Points, in no order, along strands that fork and pass close to each other.
In the rows, 128 means zero.
Points whose rows are less than 101 apart are linked; no others are. Some points are linked to none.
(2012): [191 138 127 149  79 154 128  99 107  71 123 113 110 132 127  84 117 131
 170  93 134 153 143]
(2384): [100 107 150 120 113 129 103  60 143 176 144 100 123 141 129 160 134 149
  89 157 145 176 155]
(1544): [127 160 164 147 155  97 100 139 128  63 152 121 137 126  95 115 134 118
  93 117 101 119 133]
(2129): [130 180  80  80 142  88 149 185 150 122 118 168 153 143 118 109 142 129
  99 158 112  61  72]
(614): [130 144 186 137 110 165 141 138  89  99 149 126 133 146  66 134 129 115
 116 117  81 150  67]
(2264): [ 72 118 149 142 156 151  69 168 121  80 151 120 114 166 136 117 160 150
 149 141 157 121 112]
(501): [156  62 157 116 127 112 151  90  97 207 111  94 159 111  86 117 110 122
 130 135 136 154 165]
(2338): [103 166  91  84 102 145 150 110 120 162 113 122 145 135  77 161  84  98
  67 139 102 119 149]
(924): [113 117 141 135 226  99  83 154 139 117 144 158 134 102 123 113 136  85
 144 118 134 103 135]
(1457): [ 85 126 136 120 118 182 108 174 127 118 131 104 115 170 125 159 128 187
 116 134 150 137 132]
(257): [107 110 135 121 185 172  95 186 121 162 149 151 117 121 151 153 107 107
 154  89 153 125 149]
(1987): [100 169 129 142 143  53 136 183 112  68 178 154 136 197 139  99 151 153
 127 163 132  89  91]
(299): [169 138 164 149 154  98 117 111 143  82 149 117 134 110 103 108 138  90
 121  76 102 137 142]
(1792): [140 165 117 102 105 149 165  77 105 192 124 143 136 121 117 155  75 122
  92 140 131 167 181]
(869): [ 34 112 107 149 137  98 101 184 148 121 128 127 112 138 177 111 174 163
 114 138 172  95 107]
(203): [103 188 144 138  66  91 150 188  58  53 185 115 147 134  96 127 125 112
  90 162 110  92 110]
(1547): [139 137 161 134 151 169 111 168 106  91 152 117 146 141  98 127 130 129
 125  97 136 149 116]
(1060): [148  88 170 130 151 162  95 136 134 150 159 112 116 158 143 137 146 108
 172  82 133 135 133]
(1460): [ 85 127 132 141 163 120  90 180 133 125 149  99 138 125 147 151 156 137
  80  77 155 135 119]
(1387): [113 158 136 138 101 161 188 114  99 150  97 152 130 124 104 177  93 118
 110 141  73 181  91]
(982): [ 98 197 159 139  67 127 156 160  61  67 146 127 147 119 111 155 129  81
  82 151  77  91  78]
(833): [101 186 138 134  78 117 150 132 104  82 130 125 110 153 125 153 132 118
  82 140  74  97 151]
(814): [ 94 105 141 135 132 144 105 118 153 186 140 103 130 142 147 185 138 139
  95  75 140 146 133]
(1723): [182 121 123 125 129 126 122 115 121 133 134 119 116 142 112  79 109 104
 196  85 129 103 142]
(350): [173 154  87 149 104 124 134 107 136  70 101 142 120 110 137  65 108 155
 162 108 146 137 131]
(1805): [155 120 158 146 134 140 150 133 123 170 141 140 145 112 135 158  90 120
 105  50 125 159 128]
(729): [ 81 108 176 150 164 100  90 120 153 148 152 127 110 162 129 143 135 129
 116  96 118  84 136]
(1434): [170  94 164 142 100 138 158  90 104 191 134 129 141 134 130 141  99 120
 135  65 120 170 135]
(2106): [138 125 135  94  83 139 125  70 120 124 119  95 120 163  57 125 146  93
 126 159  81 114 142]
(2330): [133  63 107 116 144 166 115 116 161 157 144 188 109  64 217 131 177 118
 168 137 143 115  78]
(1225): [ 74 169 135 137 124  98 133 171 113  66 170 128 126 179 100  85 133 140
 132 155 132  70 120]
(2342): [173 120 170 133  89 156 165 107  84 114 119 118 139 125  67 114 136  88
 137 112  79 158  90]
(2447): [119 122  94 144 160 123  94 137 181 119 127 109 132 104 177 112 179 130
 134  78 164 146 107]
(2361): [ 66 178 109 123  55 105 159 130 125  99 132 127 101 181 117 123 119 142
  97 161 101  81 156]
(521): [ 96 137 112 120 121 111 120  73 180 138 115 133 122 154 147 141 134 189
 104 190 137 155 137]
(1545): [115 176 140 142 139  66 124 160 151  70 153 145 119 174 145 111 149 153
 104 136  98 104 111]
(1202): [127 149 130 128 165  82 131 148 188 132 127 178 141 150 168 132 159 169
 103 127 110  87  93]
(234): [ 67 131 122 143 125 101 103 169 153 142 147 105 114 161 174 160 150 164
  85  93 146 122 136]
(949): [114 177  90 114  88 106 149 124 157  94  88 151 106 159 144 131 145 183
  98 194 102 132 136]
(2366): [174 104 124 144 147 112  99 114 127 150 134 143 107 128 168  84 103 128
 210  78 148  93 125]
(785): [176  83 104 111 135 138 149  98 126 183 110 174 119 106 165  98 110 140
 220 153 140  67  99]
(2048): [130 190 133 135  94 153 183 166  86  95 113 140 158  71 101 156  99  76
 113 129  81 149  67]
(2224): [173 146  75 104 102 105 152  58 152 160 108 146 131 131 123  84  92 112
 168 126 125  98 130]
(912): [110  95 128 121 172 140 111 141 166 131  89 190 142  95 158 120 179 162
 109 169 148  87  92]
(1617): [148 153  76  81 107 111 143  72 163 140 109 134 132 142  95 106 108  71
 129 131  97 107 139]
(59): [ 89 160 149 122 120 145 121 159  95  89 158 113 129 163  74 120 119 136
 107 133 116  85 109]
(2181): [131 165 103  90  64 171 147 124 108  94 115 117 139 130 100 152 106  53
  90 125  93 115 113]
(1153): [142 143  89 139 148 115 111 180 174  81 124 123 137 117 180 101 164 156
 126  98 165 167 106]
(99): [ 99 154 136 151  87 122 152 131  96  94  88 121 107 134 142 175 138 153
  57 172 111 151 169]
(1263): [119 177 167 135  76 160 159 125  83  96 135 138 127 143  99 158 128  81
 105 124  58 125  72]
(599): [159 147  91 112 142 104 164  87 184 135  86 174 157 108 120 104 134 157
 113 143 124 113 120]
(817): [157 167 131 138 107 145 177 146 101 150 134 149 143 105 125 149  70 117
 104  68 107 142 136]
(2064): [143 170 113 108 150  70 145 189 142 128 139 184 139 171 149 122 157 168
  97 152 117  70  81]
(831): [173  70 180 129 101 134 173 117  86 166 117 103 158 138  87 108 132 111
 159 111  86 163 110]
(596): [160 107 117  86 119 116 147  68 121 210 151  98 126 130 124 103  86 133
 182 184 159 141 169]
(480): [153 144 124 109 144 142 136 133 123 126 130 114 142 108  68 110 102  87
 131  96 122 104 138]
(1433): [ 86 115 150 160 101 140 127 106 125 162 135 108 133 127 150 182 154 138
  60  76 120 179 102]
(2209): [142  47 141 119 137 162  91 145 131 129 134 102 102 119 161 107 167 107
 224 144 138 137 134]
(1384): [117 103 177 135 102 156 141  88 112 167 125 122 131 150 100 163 125 144
 106 135 103 186 110]
(1748): [137 103 126 111 166 189 104 159 152 110 140 184 115 125 181 110 161 137
 209 159 143 124  84]
(77): [104  95 142 147 173 143  97 150 123 158 139 107 143  87 128 146 150 102
  92  55 161 148 114]
(420): [134  95 138  95 145 132 127  91 120 195 111 108 134 130  59 136 112 113
 127 149 123 117 168]
(653): [ 80 107 157 138 177  90  92 112 180 155 125 173 110 153 148 125 157 133
 137 133 112  67 104]
(1502): [125 123  96 125 138 152 116 134 195 150 145 122 120 148 202 153 140 160
 167  99 158 146 114]
(2034): [149 179 110 115 105 122 156  40 102 140  98 135 130 109 126 129 112  57
 103 164 122 141 192]
(1573): [ 71 124 151 141  94 116 116  77 142 143 138 112 113 168 149 163 126 166
  77 134 124 137 161]
(2457): [169 178 109 129 142 122 131 180 135  64 155 131 129 143 148 116 126 134
 131  98 124 156 141]
(663): [ 97 120 172 135  95 159 129 107 109 147 138 116 120 178  87 156 124 159
 103 132 104 122 125]
(1682): [161 158  91 125 169 127 119 207 134  70 140 130 142 145 155  99 134 153
 150 124 169 161 114]
(998): [135 112 111 111 124 134 127  60 184 135 113 117 128 121 134 117 138 170
 144 204 162 168 121]
(1803): [158  80 119 102 127 121 137  71 155 144 107  97 131 125 106  90 145 142
 188 212 149 149 142]
(2041): [151 155  87 145 122  96 152 133 162  78  86 138 126  90 145 117 126 145
  98 128 123 159 170]
(901): [162  85 147 150  78 123 146  63  73 192 122 117 144 104 148 118  94 133
 119 123 164 199 143]
(2272): [ 78 102 154 127 161 187 103 194 105 156 143 123 125 135 139 172 128 135
 119  99 159 135 109]
(1012): [119 175 113 109 105 132 140 172 142 124 138 122 105 182 144 170 110 167
  98 123 103 134 160]
(2261): [149  95 130 112 138 191 127 140 112 149 113 115 121 123  83 122 110 129
 172 119 154 126 147]
(1242): [ 86 138 139 138 202  91  92 184 119  92 147 132 141 110 102 120 122 121
 107 143 138  87 130]
(1430): [127 176 120  93  94 132 118 132 118  63 155 113 146 134  88 125 115  41
  95 119  91  93 104]
(1673): [101 122 119 106 153 112 119  77 163 176 114 126 125 147  81 136 112 139
 121 164 117 103 156]
(649): [150 110 156 105 111 114 130  44 141 185 156 103 126 124 135 126 120 126
 119 179 148 191 178]
(177): [ 82 148 152 144 139  77 124 175 131 129 156 120 126 137 114 152 109 152
  67 106 116  88 151]
(1627): [138 161 120 136 111 105 142 200 107  80 112 112 132  80  95 153 120 146
  64 148 110 139 150]
(1278): [ 98  67 183 142 160 154 119 150 111 190 127 127 132 119  94 162 132 118
 112  93 126 144  90]
(1019): [141 106 150 104 188 134 103 153 111 162 143 138 120 119  82 117 125  63
 168 117 104  83 149]
(1177): [ 37  92  97 136 139 135  76 107 152 169 117  94  99 106 152 150 185 142
 126 135 158 109 117]
(1900): [ 74 167 112 101  96 114 129 109 147 128 133 130 111 188  97 123 114 126
 110 141  95  61 126]
(1039): [136 193  69  79  95 152 141 184 131  72 128 120 126 161 105 120 119 110
 119 143 108 117 119]
(2341): [142 199 146 118 126 121 148 187  85 104 183 127 163 121 109 165 103  99
  82 106  84 120 107]
(2052): [152 104 109 119 119 170 127 109 165 154 144 114 106 152 178 133 106 158
 212 119 163 134 129]
(53): [114 144 114 143 169  54 111 172 187 117 129 143 135 131 176 132 156 153
  91 102 127 124 110]
(1238): [ 73 142 118 130 112 109 124 141 155 143 132 119 111 175 150 160 120 189
  89 140 126 124 156]
(242): [ 90 119  96 135 160  91 103 214 155 104 105 136 116 123 150 118 164 174
 104 153 169 125 100]
(2429): [ 92 153 154 169 111  61 122 172 123  59 180 118 118 177 164 117 151 143
  93 107 130 121 126]
(2473): [162 178 128 120 104 152 165 163  78 105 158 138 178  87  87 125  81  73
 125  90 107 137  69]
(746): [142  78 107 124 174 144 110 152 131 137 114 209 113  64 160  77 126 111
 188 137 150 115 110]
(2113): [ 71 137 185 172 134  88 134 169  89  87 186 119 153 138 101 113 120 132
  96 120 140  82 127]
(740): [ 49  85 147 159 120 114  88 110 151 106 108 103 108 135 110  99 168 157
 122 144 163  99 124]
(1046): [ 78  90 113 117 159 177  73 151 154 166 154 127  93 114 186 162 160 111
 173 107 143 133 128]
(1784): [136 145 159 165 118 121 135  96 124  86 105 128 127 103 143 158 144 108
  71 107  98 160 163]
(1950): [ 92 120 135 107 186 153  85 163 111 105 129 158 106 130  87 100 141 104
 168 170 122  89 121]
(1064): [126 107  92 127 136 158 128 129 149 185 121 119 128 120 159 147  82 158
 148  92 189 144 169]
(1006): [132 180  93 108 162  80 142 157 166 116 128 146 140 119 104 119 110 123
 101 116  98  99 131]
(1654): [101 171 179 148 111 105 150 185  82 108 168 135 150 117 106 159 105 133
  73 123  91 116  91]
(2468): [169 103 172 136 151 159 134 150  91 136 148 129 148 121  89 110 120 100
 152  80 136 140 106]
(487): [170 106 185 143 100 122 141  65 119 137 137 119 127 146 118 148 152  99
 120 103  77 166 149]
(2151): [143  86 176 118 118 139 122 101 105 127 120  92 127 151  57 119 160 120
 132 141  91 127 128]
(1614): [162  93 114  88 114 171 135 115 108 177 122  98 129 146  95 108 109 119
 204 140 137 103 156]
(402): [143 132  88 117 196 149 127 185 125 115 113 194 136  93 149  81 115 121
 175 138 163 106 115]
(2174): [180  65 129 124 106 102 122 102  88 150 103  78 133 129 132  73 117 136
 209 135 130 104 152]
(2060): [150 182 132 158 107  90 150 170 110  72 106 121  96 125 168 185 149 119
  81 137  95 142 167]
(697): [146  97  84 152 140 119 110 120 160 139 103 148 131  84 200  91 137 150
 168  90 192 119  85]
(1349): [129 199 109 104 142  87 125 181 126 104 170 125 146 130 102 137 105 100
  91 120  92  87 128]
(1140): [108 179 157 155 112 116 168  98  84 109  84 135 140 109 126 191 130  92
  67 157  78 115 147]
(401): [170  83 137 103 152 173 134 117 156 165 132 208 134  87 191 132 153 136
 162 146 139  80  99]
(1032): [106 159 103 137  78 110 139 165 130  78 103 121  84 161 150 156 145 183
  90 177 116 148 157]
(2333): [ 75 118 112 131 129  98 125 113 180 136  90 145 125 142 145 125 147 203
  97 180 143 106 111]
(1115): [169 194 111 131  98 120 158 101 115  75 114 132 130  97 137 125 115  49
 110  99  91 106 154]
(2000): [136 163 160 135  92 172 132 130 110  68 132 123 117 160 129 150 148 135
 104 120  92 155 134]
(621): [144  96 117  80 150 128 120 126 132 170 122 124 123 140  91  92 140  62
 200 145  94  72 137]
(2335): [137 164  86  77 161 150 134 159 150 118 115 179 156 145 118  92 144 119
 148 153 123  71  73]
(2002): [ 53 114 145 157 151  91 106 146 147  87 115 141 117 135  99  83 144 155
 118 153 151  78 124]
(941): [139  85 146 140 105 146 165 101 101 163  84 131 146  86  75 132 100 133
 101 134 137 201 115]
(1038): [173 102 123 109  92  89 124  62  78 197 131  84 129 121 138  82  71 153
 162 175 164 137 165]
(130): [ 65 133 169 159  65 128 178 160  89 105 139 126 128 145  94 129 112 163
  74 133 123 106 127]
(1653): [122 191 150 158  77  88 165 186  74  88 134 120  96 136 149 186 136 116
  79 153  88  96 144]
(2115): [118  81 158 113 192 142  76 157  91 126 155 156 103 116 106 111 144  72
 174 148 105 113 147]
(1099): [169 135 114 104  99  93 150  38 110 159 113 123 132 110 103  92 109  87
 127 159 117 144 181]
(1375): [102 132 135 116 100 172 117 106 132 130 121 101 115 170  98 153 125 175
 119 163 132 146 148]
(335): [ 91 130 105 138 173  84  98 229 124 112 142 110 127 121 140 141 143 149
  90 127 170 129 126]
(2345): [130 154  81  86 152 158 129 135 157 137 111 141 125 146  97 104 124 112
 175 141 122  84 114]
(371): [ 96  95 171 129 180 140  69 139 139 148 169 137  98 157 152 141 159 106
 162 112 119 104 132]
(2458): [150 166 143 163 119  82 123 199 109  63 153 117 117 121 167 162 150 124
  66 112 111 162 140]
(1072): [146 161 125 131  96 156 167 125 100  94  98 125 137  91  92 146 111 116
  80 127 103 150 150]
(980): [168 134 158 108  88 119 152  38  89 170 131 119 122 113 136 113 117  97
 124 185 133 187 188]
(1779): [142 108 162 136 168 117 124 122 144 176 138 126 132 123 109 150 105 104
 112  66 118 121 152]
(1179): [180 131 111  98  64 168 144 111  87 119 133 109 133 148  88  91 102  73
 160  90 121 115 112]
(1304): [ 90  94 118 144 117 152 100 114 134 132 108  82 134  95 108 151 164 150
  72 108 164 176 128]
(171): [ 65  97 181 148 151 168 121 183  85 158 130 132 131 126  88 158 111 142
 104 117 140 118  80]
(499): [124  56  91 130 147 129 104 111 161 189 130 161 103  59 207 121 152  99
 193 116 149 119 113]
(1260): [119 173 116 104  92 162 178  95  85 169 102 150 142 126 103 176  88  99
  74 155  97 160 135]
(1982): [171 176 111 121 155 112 135 150 175  91 139 161 138 158 166 102 141 144
 149 109 111 132 107]
(1310): [108 146 134 129 108 152 160 178 102 131 112 125 146 106  76 163  95 161
  70 132 110 145 106]
(1231): [167 103  88  96 120 145 146  96 131 177 115 125 111 135 133  94  94 133
 231 158 148  89 131]
(485): [151 106 103  75 132 117 134  77 161 165 107 115 138 154  91  92 148 102
 187 172 101  90 125]
(2441): [165 191 125 147 106 138 186 104  85 103  90 140 141  98 160 169 115  64
 104 104 109 121 168]
(181): [144 174  78  98 118 110 166 117 182 130  97 171 140 144 145 133 139 171
  99 168 102 119 117]
(1662): [141 129 132 153 112 143 117 126 136 105 137 106 135 104 159 140 148 125
  91  55 143 180 133]
(671): [185  71 177 133 104 118 137  89 112 147 135  87 144 143 119 109 150 112
 159 101  97 154 155]
(717): [188  66 128 124 122 102 135  92 136 140 110 112 124 131 159  68 142 133
 235 151 129 100 118]
(1037): [106 111 117 132 158 134  88 126 188 109 122 137 125 124 184 123 198 146
 147 126 147 126  69]
(264): [173 139 133 127 143 132 122 111 172 108 146 140 120 155 143  96 136 127
 180  92 116 132 128]
(2188): [ 94 137 115 118 214 107 106 193 132 125 144 196 135 132 160 130 133 127
 136 152 124  93 111]
(1795): [ 81 123 163 160 105 146 154 133 118 145 107 139 125 131 112 175 103 147
  91 120  95 195  74]
(294): [149 178  80  99 182 123 127 179 127  98 152 148 162 141 117  97 106  85
 160 116 139  95 108]
(1840): [ 78 108 158 161 114 113 101 116 139  91 122 100 117 131 101 126 151 156
  77 124 135 128 132]
(586): [180 124  95 129  98  93 136  42 131 149 118 129 118 126 151  89  83 152
 173 140 150 136 149]
(758): [ 87  88 122 124 151 139 108 109 183 146  99 157 125 129 156 139 162 180
 138 184 144  98  90]
(1383): [106 146 150 108 113 118 123 108 120 141 148 113 122 163  69 134 115  89
 104 115  81  64 123]
(176): [ 73 126 161 177 109  59 143 199  99  78 198 114 137 145 138 120 139 142
  84 118 172 112 131]
(603): [114 158 127  96  66 164 143  77  97 117 114 115 121 159  89 156 127  80
  93 156  81 123 127]
(1518): [ 86 154 100 113 141 104 131 174 154 115 105 143 113 153 109 111 129 178
 117 167 124  78 115]
(1871): [170  92 127 130 152  81 129  72 173 173 120 130 126 119 132 103 122 115
 173 111 122 121 154]
(1908): [114 139 110 121 183 134  99 185 170 139 148 150 123 160 194 142 142 138
 156 101 150 131 117]
(256): [137  52 136 133 133 174 113 125 109 150 100  95 126  95 100 117 132 132
 160 126 179 154 147]
(828): [161 142 177 173 112 142 156 117 104  83 118 140 141  86 124 142 127  98
  96  86  95 173 114]
(581): [106 144 111 106 122 157 150 137 116 151 103 116 138 116  65 155  90 158
  79 149 126 132 157]
(738): [190 121 140 136  82 121 153  66  90 156 129 124 123 138 127 116  91 106
 153  90 108 136 163]
(1027): [151 156  97 138 112 129 156  94 127 105  87 129 130  85 120 122  97 129
  98 132 135 162 188]
(707): [106 117  87 127 146 126 116 170 157 134  98 105 137  96 123 146 118 169
  85 123 168 154 157]
(684): [109 116 120 111 150 197 105 173 137 126 117 113 115 136 113 133 119 153
 155 132 157 134 144]
(809): [117 121  72 118 141 133 126 128 182 159  99 120 134 116 155 147 111 182
 126 132 180 161 160]
(25): [123 185 130 123 112 113 153  58 119 119 100 138 121 138 135 173 129  82
  84 150  83 124 183]
(1281): [157 161 114 121 105 153 143 111 143 125 132 129 122 148 133 140 106 139
 136 100 115 149 167]
(1699): [167 137 135 153  77 149 190  91  64 166 106 154 129 114 124 130  67 106
 142  98 103 163  99]
(1934): [ 99 170 103 102 194 105 118 217 117 139 158 150 130 150 129 146 101 124
 127 138 123  77 133]
(1204): [129  87 164 142 200 124  91 145 128 147 142 132 134  93 114 128 136  82
 124  76 139 119 142]
(498): [140  43  91 126 130 142 127  97 140 170 120 107 101  90 184 118 123 137
 222 177 184 138 120]
(1678): [125 177 121 147 163  19 111 190 104  69 192 130 155 139 116 133 128 130
 102 155 122 102 130]
(1746): [ 86 108 105 118 130 121 102  66 184 185 145  90 124 128 159 162 148 152
 114 156 169 166 134]
(2305): [148 101  76 157 115 105 115  70 171 132 101 116 126  86 181  92 140 152
 151 101 185 155 109]
(884): [143  37 110 137 112 134 108 109  91 175 116  78 114  95 165 110 109 140
 200 136 185 128 147]
(428): [143 152 146 131  91 164 137  54 117 119 114 120 114 129 168 154 140 122
 117 173 142 199 178]
(180): [143 129 129 102 141 118 110  94 162 109 113 124 116 159  81  85 166 108
 166 157  89  90 104]
(1088): [152  84 127 146 121 156 141 113  99 144  88 110 142  79  78 112  95 146
 121 107 174 164 147]
(1758): [113 137 119 117 188 136 101 162 140 100 109 129 128 112  82 102 125 134
 132 141 133 106 131]
(1958): [175  71 177 145 120 162 122 139  93 152 141 106 134 136 137 111 134 111
 180  71 145 154 113]
(838): [ 83 129 157 161  84 140 141 130 103  88 116 115 117 134 108 147 133 170
  60 139 115 146 131]
(1475): [171 158 125 141 128 101 137  83 143  79 111 135 130  95 105 103 130  87
 116 103  88 128 158]
(1974): [115 157 123 115 123 103 133  57 151 152 119 131 118 142 106 152 113 121
  89 150  92 130 174]
(1376): [144 162 116 143  91 168 197 123  76 108  81 145 149  64  91 144  92  93
 105 135 105 164 106]
(2141): [103 135 146 142 176 144  93 193  87  59 166 117 150 152 109 124 139 142
 122 141 156 136 111]
(385): [138 166  63  74  92 178 136 142 145 115 120 121 127 152  93 110  98 102
 148 121 132 113 125]
(727): [173  62 154 135  97 100 154  91  58 205 116  94 156 116 130  99  94 140
 147 116 132 153 145]
(789): [ 64 115 179 149 133 157 108 164  95  97 162 118 115 174 103 108 135 147
 131 134 151  89 118]
(43): [123 146 124 116 197 148 115 208 102 131 163 144 148 128 119 148  97 113
 129 108 145 111 145]
(2124): [177  96 104 137 100 115 132  64 148 152 135 114 111 140 182 103  99 168
 210 141 162 127 109]
(383): [169 154 121 161 111 134 129 150 125  68 142 124 127 116 169 110 117 129
 123  62 145 165 149]
(1305): [120 120  96 119 173 140 121 182 164 112  85 163 138 109 144 109 155 173
 128 160 159 118  97]
(1196): [146  91 168 120 160 130  91 119 139 115 124 106 114 150  86 100 167 104
 173 140  99 110 132]
(1990): [110  65 138 137 146 124  80  90 178 124 116  89 110 128 137 117 196 130
 160 145 137 134 108]
(1940): [149  85 137 131 108 140 117  76 155 157 143  86 125 141 149 141 140 135
 156 106 154 172 152]
(436): [137 157 176 168 123 143 155 164 102  82 142 143 149 101 132 154 124 115
 103  94  94 196  68]
(983): [147 170  68  93 129  88 160 107 180 125  96 158 152 107 105 101 115 104
 105 132  98  92 116]
(2432): [131  53 109 124 165 125 109 119 165 173  98 191 116  58 158 108 145 110
 173 145 135 117 121]
(1823): [120 160 150 137 138 101 106 108 167  87 135 133 113 161 113 115 143 135
 115 119  86 114 133]
(566): [114  61 103 114 150 160 118 103 179 166 123 138 106 105 179 148 152 140
 195 172 157 131 108]
(492): [ 99  72  98 114 144 149 107  88 169 187 123  95 114 107 154 156 140 136
 163 169 186 151 138]
(2389): [128 124 148 150  98 138 118  67 135  99 109 111 116 127 136 148 156 133
  96 135 116 184 164]
(1895): [173  89 126 123 132 128 149  62 192 148 121 154 144 122 166 118 152 160
 169 154 149 125  92]
(1100): [102 145 169 169 115  93 137 207  95 114 159 125 149 101 135 174 118 149
  49 109 115 157  85]
(458): [136 145 108 156 124  96 126 157 154  83 112 110 131  86 157 143 143 133
  68  88 133 176 159]
(1583): [179  89 106 101  91 130 128 107  60 176 111  87 130 136  99  84  88 124
 192 123 132  89 143]
(714): [171 106 130 107  81 160 151  72 103 151 123  94 135 139  84 115 118 127
 159 158 131 166 161]
(101): [ 99  64 142 120 137 178 102 120 126 208 140  95 121 125 143 181 145 130
 134 113 158 144 130]
(871): [100 125 141 166 114 120 141 162 119 126 118 114 144  92 145 183 135 139
  40  85 117 178 107]
(953): [155 191  88  94 142 133 141 187 111 108 170 118 163 123 111 120  82  85
 123  94 128 104 125]
(748): [128  74 116 129 158 160 105 141 137 186 130 132 106 102 164 134 104 113
 179  92 166 122 158]
(1595): [160 121 112 144 172 109 116 130 165 144 123 177 135 108 185  94 120 132
 177  83 163 104 108]
(2165): [114  92 129 136 107 151 131  84 115 160 107 108 145  93 108 150 129 151
  71 134 168 215 132]
(1013): [170 186 105 154  88 129 166  73  69 116  88 143 118 106 165 134  88 100
 120 115 136 128 178]
(1698): [159 117 109 117 157 134 135 105 184 138  97 170 142 120 132 100 140 151
 164 144 130 107 102]
(1841): [161 161 121 153  92 125 144  48 105 119 105 137 113 109 189 128 103 116
 127 142 154 175 194]
(2367): [122 152 141 120 167 123 112 132 147  75 125 173 141 166 123  80 179 145
 144 165 113  81  65]
(2249): [151  79 102 133 109 117 108  76 103 184 118  93 115 105 151 102  71 165
 165 141 196 148 151]
(2265): [123 169 145 148 131  58 130 195  55  79 223 119 176 150 114 160 117 136
  98 143 121 106 116]
(403): [ 92 102 144 118 157 111 100  96 171 174 119 143 103 159 111 134 136 138
 157 159 108  72 133]
(1625): [189 142 147 147  73 164 156  89  78  81 115 120 119 120 104 104 129  91
 141 104 101 151 131]
(2204): [146 131 132 130  88 152 155  73  95 190 130 137 136 111 153 147  77 142
 102 129 164 204 163]
(2487): [137 162 129 128 117 139 134 214 121 125 160 117 122 162 152 175 119 159
  88  93 122 155 137]
(962): [112 123 100 119 204 134  97 187 144 131 151 203 137 122 208 131 150 114
 157 122 146 136 106]
(628): [173 122  95 148 103 117 138  66 174  89  98 148 128 107 165  85 137 166
 155 136 155 160 116]
(2219): [ 79  76 121 138 135 161  78 105 124 156 115  72 117  98 116 145 196 127
 118 113 166 142 117]
(168): [ 68  93 135 142 144 145  65 126 157 105 135 115  97 147 160 124 195 141
 165 141 151 117  86]
(1454): [140 142  94 113 199 140 113 172 106 112 140 161 139  96 105  87  98  87
 179 120 151  99 136]
(992): [167  69 147 119 147 133 117 114 162 133 131 120 114 140 161  97 173 112
 231 148 115 117 114]
(1438): [156  68 130 127 133 110 123  55 190 136 119 103 126 122 159 111 183 137
 178 162 138 147  98]
(2430): [114 183 102  92 130 147 119 208 101  81 153 111 127 168  95 125 122 139
 118 148 120 104 116]
(197): [138 170 128 153 125  26 124 206 121  79 173 127 113 133 143 151 135 134
  79 137 114 127 139]
(2301): [ 86 141 188 145  91 123 151 110  95 134 153 130 126 156  75 141 115 120
  89 114  78  88 103]

Follow the links from the first point to the second, and from the first to the third. Name the last point that the two ways share.
(180); (998); (1060): (1460)
(1544); (335); (727): (1673)
(2457); (1202); (949): (168)
(614); (1349); (789): (168)
(1900); (2034); (2141): (1673)
(1387); (586); (2341): (983)
(1779); (383); (1545): (2264)
(1384); (2064); (1823): (59)
(1027); (1595); (1454): (2457)

A fork is a point with three links, a tip a point with one. Leave the first point through the second and follow the links. Name the first fork or tip that comes.
(59); (2430): (53)
(350); (628): (2457)
(1950); (2115): (1430)
(1982); (264): (2342)
(1383); (1900): (2265)
(828); (1784): (1545)
(2224); (586): (257)
(2265); (1678): (663)
(1544); (299): (436)

A fork is a point with three links. Follow the links from the first point to the second and name the forks in between, in order.
(2002); (1100): (838), (599), (983), (1349)
(2209); (2468): (1614), (2261), (663), (1260), (1673)
(1982); (746): (2457), (168), (599), (983), (1349)
(1792); (2335): (1673), (2264), (59)
(2305); (2002): (2457), (168), (599), (838)
(1060); (1682): (2264), (168)
(746); (2342): (1349), (983), (599), (168), (2457)
